Points, in no order, along strands that fork and pass close to each other.
In the rows, 128 means zero.
Points whose rows are less than 110 apart are linked; no others are. Some points are linked to none.
k_64: [ 71 147 111 106 143 121 115 177 119 136 116  88  81  96 159 147 176 114
  95  99 126 188 125]
k_302: [ 90 121 129  90 196 159 152 128  84  89  70 135 118 119 121 178 161 168
 103 175 141 100 117]
k_130: [134 170 144  98 114 155 160 139 128 142 108 117 133  85 120 117  72 109
 143 118  61 124 155]
k_527: [ 80 158  81 126 187 165 115  92 112 119 125 126  95 109 113 156 150 104
 124  72 134 197 121]
k_712: [172 102 148  82 146 160 149 126 111 127 134 134 125 149  85 101 132 125
 118 121 132 110 175]
k_940: [105 165 133 106 164 148 123  71  89 130  96  97 135  62 181 118 136 136
 109 139  68 113 158]
k_229: [141 117 125 165 113 116  70 106 156 119 172 131 103 117  84  92 161  68
 133  44 130 174 142]
k_853: [115 190  98 139 109 157 111 132 152 101 111 119 174  75 136  96 123  74
  96 139  82 127  98]
k_755: [148 134 109 130  93 110 110 154 143 190 136 118  84 149 125 145  86 164
 142 120 141 167 110]
k_406: [171  98 129  81 133 164 161 164 132 151 113 169 105 122 102 100 112 159
 122 116 139  88 175]
k_879: [112  72 126 150 157 136 166 104 152  98 101 142 124 159 175 141 105 184
 144 115 165 125 118]
k_876: [153 151 120 113 122 126 133 125 116 185 142 143 104 167 101 167  79 168
 153 154 144 144 117]
k_336: [128 202 110 106 134  77 108 145 105 141 157 156 159 134 116 184 197 149
 109 136 172 141 160]
k_992: [150 119 125 145 145 113  92 107 110 108 159 164 144 166  80 122 192 104
 130  96 167 150 153]
k_207: [ 83 180 131 102 170 173 120  84  94 114 106 103  99 120 116 178 112 111
 134  95 110 181 127]
k_549: [ 99 127 150  99 154 178 126  88 106 120 101  84 106 122 166 109 106 143
  93 189  89 103  93]
k_105: [139 100 148 104 152 171 135  90 100 149  96 141 123 155 113 151  83 178
 138 191 120  72 103]
k_934: [124 131 125 102 114 120 148 185 115 203 118 116  53  91 154 105 111 131
 146 148  78 101 160]
k_358: [150 133 136 129 107 155 118 131 147 101 155 128  94 173  55  96 119  79
 118  76 136 184 142]
k_95: [ 85 140 165 107 186 124 116  70  66 151 139  67  86 135 170 169 123 139
 143 142  92 114 118]
k_540: [179 122 159 157  87  98 112 124 192 142 167 141 158  77  61 103  87 108
 142 145 133 106 107]
k_123: [153 123 145 120  99 129 196 179 164 108 130 157 166 172 121 121  54 136
 147 119 143  97 134]
k_727: [ 67 132 172  97 182 144 125  88  66 123 136  52  78 138 168 153 157 138
  96 157 131 125  84]
k_602: [150 125 113 130  97 128  96 138 140 182 108 118 122  78 175 117 137 199
  99 187 133 106 111]
k_517: [141  80 111 162  77 115  85 157 163 123 125 154  86 149  63  93 142  99
 113  89 186 157 139]
k_713: [115  79 119 164 164 107 105  85 111  77 156 170 167 170 121 141 196 118
 158 103 166 121 134]
k_329: [ 94 160 134 129 122 137 143 128 141 126 139 105  91 155 120 157  83 116
 153  60 115 208 126]
k_483: [189 147 130 123 128 143  84  90 121 139 150 155 132 146  68 134 140 125
 126  93 159 161 158]
k_774: [155 188 181  80 129 116 128 130 111 150 144  68 146 147 187 138 140 154
  69 128 153 154 127]
k_624: [135 191 116 115 148 176 113  89 111 119 110 142 128 137  82 160  89 127
 133 119 133 171 111]
k_794: [157 132 162  94 101 109 174 177 120 128 135 123 184 146 133 100 122 102
 111 196  93  58 137]
k_829: [107 157 118 148 111  88 133 140 127 180 125 117 123 107 156 183 112 158
 173 147 109 129 115]
k_916: [ 88 119 121  88 150 116 145 161  90 190  92 115  64  98 136 145 137 142
 146 176  85  94 152]
k_999: [116 103 108 106 170 166 149 124 103  83  98 184 147 106  81 132 165 136
 141 118 111 101 189]
k_548: [214  79 167 134 122  87 145 144 160 167 144 152 137 130 121  93 128 146
 137 134 168  54 135]
k_634: [141 143 108 158  86  93  84 123 144 165 112 126 156  98 209 136 144 192
 104 183 162 126  88]
k_351: [125  76 149 145 116 132 172 134 149 103 129 111 123  89 150  87 108  92
 156  86  90 107 164]
k_641: [150 105 122 110 107 128 179 212 161 144 112 152 117 132 132 107 106 156
 127 120 154 104 176]
k_697: [147 159 122  97 116  96 116 165 109 117 145 150 162 153 110 133 212 112
  95 122 146 142 174]
k_267: [163  94 120 177  95  90  61 105 135 146 140 134 151 139 152 115 159 145
 114 122 175 129 105]
k_227: [130 121  79 184 119 139  94 110 175 111 114 139 142  59 147  79 136 116
 105 115 146 130  98]
k_374: [179 143 159  85 125  97 167 166 128 174 113  94 120 137 218  97 125 184
 105 131 153 116 148]
k_750: [150 199 142 111 117 119 126 128 125 119 138 106 189 135 173 138 140 141
  86 141 145 137 111]
k_341: [ 68 153 127 121 135 120 160 145 109  95  89 119 141 118 131 187 106 133
 147 158 115 104  85]
k_988: [138 143 141 107 104 127 189 181 144 104 105 144 196 130 127 127  89 137
 129 158 110  77 146]
k_13: [132 153 135 158 110  89 142 120 128 152 150 131 171  98 148 147 128 126
 177  97 106 111 170]
k_426: [142 175 144  86 117 135 125 123  88 177 126  85 110 115 149 116 107 146
 113 182  62 111 132]
k_308: [121 107  80 183 132 129  94 100 161  83 145 200 156 124  50 122 130 107
 157 119 185 118 130]
k_119: [ 92 166  39 157 180 154  99 101 126 102 125 130 133 107 115 140 142  63
 114  95 135 159  99]
k_366: [151 174 138 105  86 143 107 126 120 183 116 100 135  91 164 123  87 180
 100 192 109 121 115]
k_639: [141 157  91 116 128 114 137 167 132  83 133 180 180 110 101 114 181 136
  94 121 140 124 175]
k_118: [ 69 106 149 116 159 139 141 132  98 112 119  77  87 127 153 167 154 122
 111 139 144 149  71]
k_606: [142 103 146 168 119 116  89  93 138 107 189 128 143 131  85  97 177  45
 139  84  99 129 123]
k_651: [131 161  73 159  99 122  94 146 159 106 135 120 166  74 162  71 155  89
  74 130 120 135  97]
k_311: [174 125 139 107 103  87 179 209 147 166 132 132 123 143 183  94 119 160
 126 123 146  98 155]
k_192: [112 152 146 147 135 152 164 118 151 100 137 131 123 171 101 150  65  89
 185  53 101 169 143]
k_546: [109 138  53 175 160 139  97  92 140  91 139 178 140 107  83 129 155  74
 149 104 148 136 134]
k_539: [ 87 107 131  83 147 100 167 200  95 161 107 106  66 119 152 159 171 144
 108 167 124 102 128]
k_975: [ 81  63 114 140 171 140 178 139 135  60  95 167 138 163 137 145 130 155
 140 130 150 110 126]
k_345: [127 156 151 120 131 145 144 107 117 113 106 106 160  60 162 103 122 121
 128 112  69 115 168]
k_904: [ 79  97 143 101 157 111 165 181 101 128 120  87  71 139 149 171 162 155
 118 124 169 136 114]
k_674: [ 89  99 136 119 140 113  95 111  85 137 145 104  96 152 125 142 184 100
 130 170  85 124 101]
k_850: [125 145  96 110 127 100 118 149 118 162 129 156 126 127 114 171 159 180
 136 124 173 147 178]
k_111: [ 83 126 126 109 134 141 116 129  86 149 117 112  81 136  90 161 136 113
 129 177  91 151  85]
k_504: [107  67 135 152 124 148 139  99 134  97 128 114 126 120 126 103 117  92
 150 118  93 118 119]
k_903: [101 156 154 105 141 147 139 121 120 102 117  81 143 136 182 116 124 115
  90 174 104 128  64]
k_461: [124  94 128 123 113 141 156 167 159 135 130 117  84  99  91  88 104  79
 139  95  79 128 158]
k_725: [135  76 135 143 142 110  87  96  94 119 172 145 120 169  89 125 203  61
 149  92 122 139 144]
k_748: [102 153 144 135 139 103 121  80  81 180 128  85 107 107 157 181 113 155
 164 156  77 120 106]
k_47: [154  93 122 129  89 128  80 147 128 149 124 131  74 155  82  85 153 115
  88 119 158 169 126]
k_241: [116 117 131 102 159 164 135  95  95 123  97 136 130 144 124 167 138 172
 100 200 151  99  93]
k_237: [128 105 113 169 145 150 126  78 149  66 142 172 159 155  72 139  91  97
 176 110 146 117 110]
k_393: [197 133 164 114 100 133 126 138 164 105 152 133 169 120  79  81 118 120
  88 123 176 126 136]
k_398: [144 123 126 175  90 100  60 142 166 124 149 142 125 148  94  95 154  99
 114  55 186 180 147]
k_107: [176 134 162  88 118 171 154 118 127  93 141 114 156 140 101  81 130 110
  73 113 131 132 145]
k_818: [143 128 132 117 141 161 116  81 126 166 112 153 113 170  94 178  64 199
 150 182 157 128  88]
k_88: [138 153 164 105 115  85 138 161 116 171 137  75 123 150 208 133 135 152
 104 149 145 131 109]
k_926: [129  52 122 187 120 108  87  77 151 122 137 132 104 161 146 129 116 149
 157  92 179 151  88]
k_213: [153 158 133 119 120 108 137 123 114 197 137 124 110 104 139 136 125 143
 167 101  91 127 177]
k_420: [102 174 110 136 114 126 107 144 139 162 136 104  82 115 127 156 108 136
 133 102 129 199 103]
k_629: [132 132 134 135 118 146 176 143 155  92 134 156 155 173 105 152  53 118
 161  99 150 152 144]
k_424: [ 43 120  99 138 135 141 125 131 124 122 102 115  93 124 122 170 113 125
 149 173 110 138  68]
k_318: [127 146 101 127 170 136 151 135 127  77 118 180 166 114 105 142 173 166
 138  95 137 124 199]
k_141: [181  62 147 108 139 142 160 152 135 168 131 158  92 140 120  78 112 135
 141 145 145  59 136]
k_421: [184  62 152 147 129  97 129 134 151 118 127 164 154 160 133  98 144 173
 124 111 196  83 152]
k_5: [145  64 111 168 107  90 103 124 152 110 113 153 149 140 161  99 167 172
 118 113 187 120 133]
k_488: [106 134  98 151 102  95 127 165 146 148 127 154 132 122 143 161 131 165
 151 143 157 144 138]
k_282: [195 135 153 135  82 113 147 153 180 138 158 147 175 113  95 101  80 138
 133 131 171 113 136]
k_878: [144 135 136 128 108 131 122 122 124 210 128 110  75  64 131 103 106 142
 149 127  59  91 169]
k_647: [136  86  98 180 107 137 104 115 174 108 116 144 107  91 128  98 107 145
 127 110 163 151 111]
k_902: [134 157 142 131 125  80 126 143 120 159 177 124 154 117 159 135 168  92
 157  57  96 142 196]
k_169: [159 188 183  82 120 125 171 138  95 171 144  81 138 151 157 111  96 119
 112 166  63  80 144]
k_832: [130 154  96 174 100  86 111 138 162 129 130 140 193 125 182 142 130 173
 113 176 188 123  78]
k_958: [ 97  92 103 160  75  86 105 173 156 136 133 111 106 125 155 120 140 108
 139 123 121 149 106]
k_34: [174 173 138 135 140 160 109  71 106 144 152 134 144 140  84 147 108 120
 143 115 103 148 143]
k_45: [143 128 127 115  97 137 149 163 152 136 148 123  89 163  68 100  77  88
 149 100 104 156 136]
k_706: [152 148 144 139 137  88  84 115 126 125 174 122 167 137 161 130 178  98
 119  64 136 161 159]
k_27: [ 96 122 128 151 158 173 139  92 126  76 107 173 151 151  86 162  67 115
 162 139 123 126  99]
k_612: [111  38 118 156 116 118 140 129 150 121 116 127 122 119 166 109 126 125
 158 151 102  81 113]
k_688: [121 138 131 115 131 150 121 127 123 104 143 133 127 135 106 123 138  91
 123  98 114 164 147]
k_416: [106 153 121 143 135 122  99 125 133 101 162 130 145 149 137 143 166  72
 122  69 141 185 138]
k_966: [129 151 102 162 102 109 126 135 149  96 136 148 202 122 163 120 125 120
 118 162 149 107  98]
k_730: [112 119 138 111 154 151  94  62  96 129 126  90 112 100 170 114 148 125
 102 164  83 118 123]
k_425: [105 152 135  97 113 165 149 143 136 147  96  95  58 108 121 116  65 116
 122 123  47 146 133]
k_875: [104  72 125 137 182 130 156  92 115  59 121 164 155 184 127 143 172 132
 142 120 152 111 125]
k_989: [ 98 164 123 116  95 137 135 159 140  90 113  93 162 107 161  97 121  89
  84 173  79 118  92]
k_796: [124 161 163  90 123 116 175 164  97 134 107  98 155 155 144 132  89 117
 133 189  62  80 123]
k_435: [113  14 126 176 123 126 121 105 153 122 116 126  90 150 149 109 109 139
 171 125 140 107  97]
k_893: [ 95 129 112  86 185 160 153 121  84  98  78 140 129  92 119 149 176 139
 120 152  85  97 160]
k_191: [117  89  82 165 134 141  92  91 149 104 107 142 113 139 141 121 130 148
 110 111 191 160  87]
k_486: [162 149 136 142 112 126 119 125 141  87 140 122 191 138 163  88 150 123
  74 138 158 129 108]
k_226: [ 93 139 136 116 150 142 168 126 104  99 106 137 126 162 112 191  80 140
 166 140 137 135 112]
k_859: [161 106 152 166 105 121 115 100 159 135 165 133 141 115  45 103 116  79
 160 152  94 110  81]

A fork is a point with three links, a tip a point with one. Leave the first point through the second and follow the links. Name the first fork or tip that comes.
k_794, k_796 | k_406
k_34, k_624 | k_674
k_674, k_111 | k_992
k_358, k_45 | k_425

Follow the links from the first point to the second, and from the first to the third. Name the last point that the two ways share.
k_308, k_47, k_875 | k_992
k_832, k_5, k_859 | k_406
k_426, k_548, k_107 | k_406
k_237, k_875, k_47 | k_992

Name the points in between on the shortest way along the links from the first point to the second, in order.
k_483, k_111 | k_34 > k_624 > k_207 > k_527 > k_119 > k_546 > k_308 > k_237 > k_27 > k_226 > k_341 > k_424
k_267, k_832 | k_5 > k_421 > k_548 > k_141 > k_406 > k_641 > k_311 > k_374 > k_88 > k_774 > k_750 > k_486 > k_966
k_602, k_192 | k_366 > k_426 > k_169 > k_796 > k_794 > k_988 > k_123 > k_629
k_318, k_435 | k_639 > k_697 > k_336 > k_850 > k_488 > k_829 > k_748 > k_95 > k_727 > k_118 > k_904 > k_539 > k_916 > k_934 > k_878 > k_213 > k_13 > k_902 > k_706 > k_416 > k_688 > k_358 > k_45 > k_461 > k_351 > k_504 > k_612
k_517, k_527 | k_398 > k_229 > k_606 > k_725 > k_992 > k_483 > k_34 > k_624 > k_207
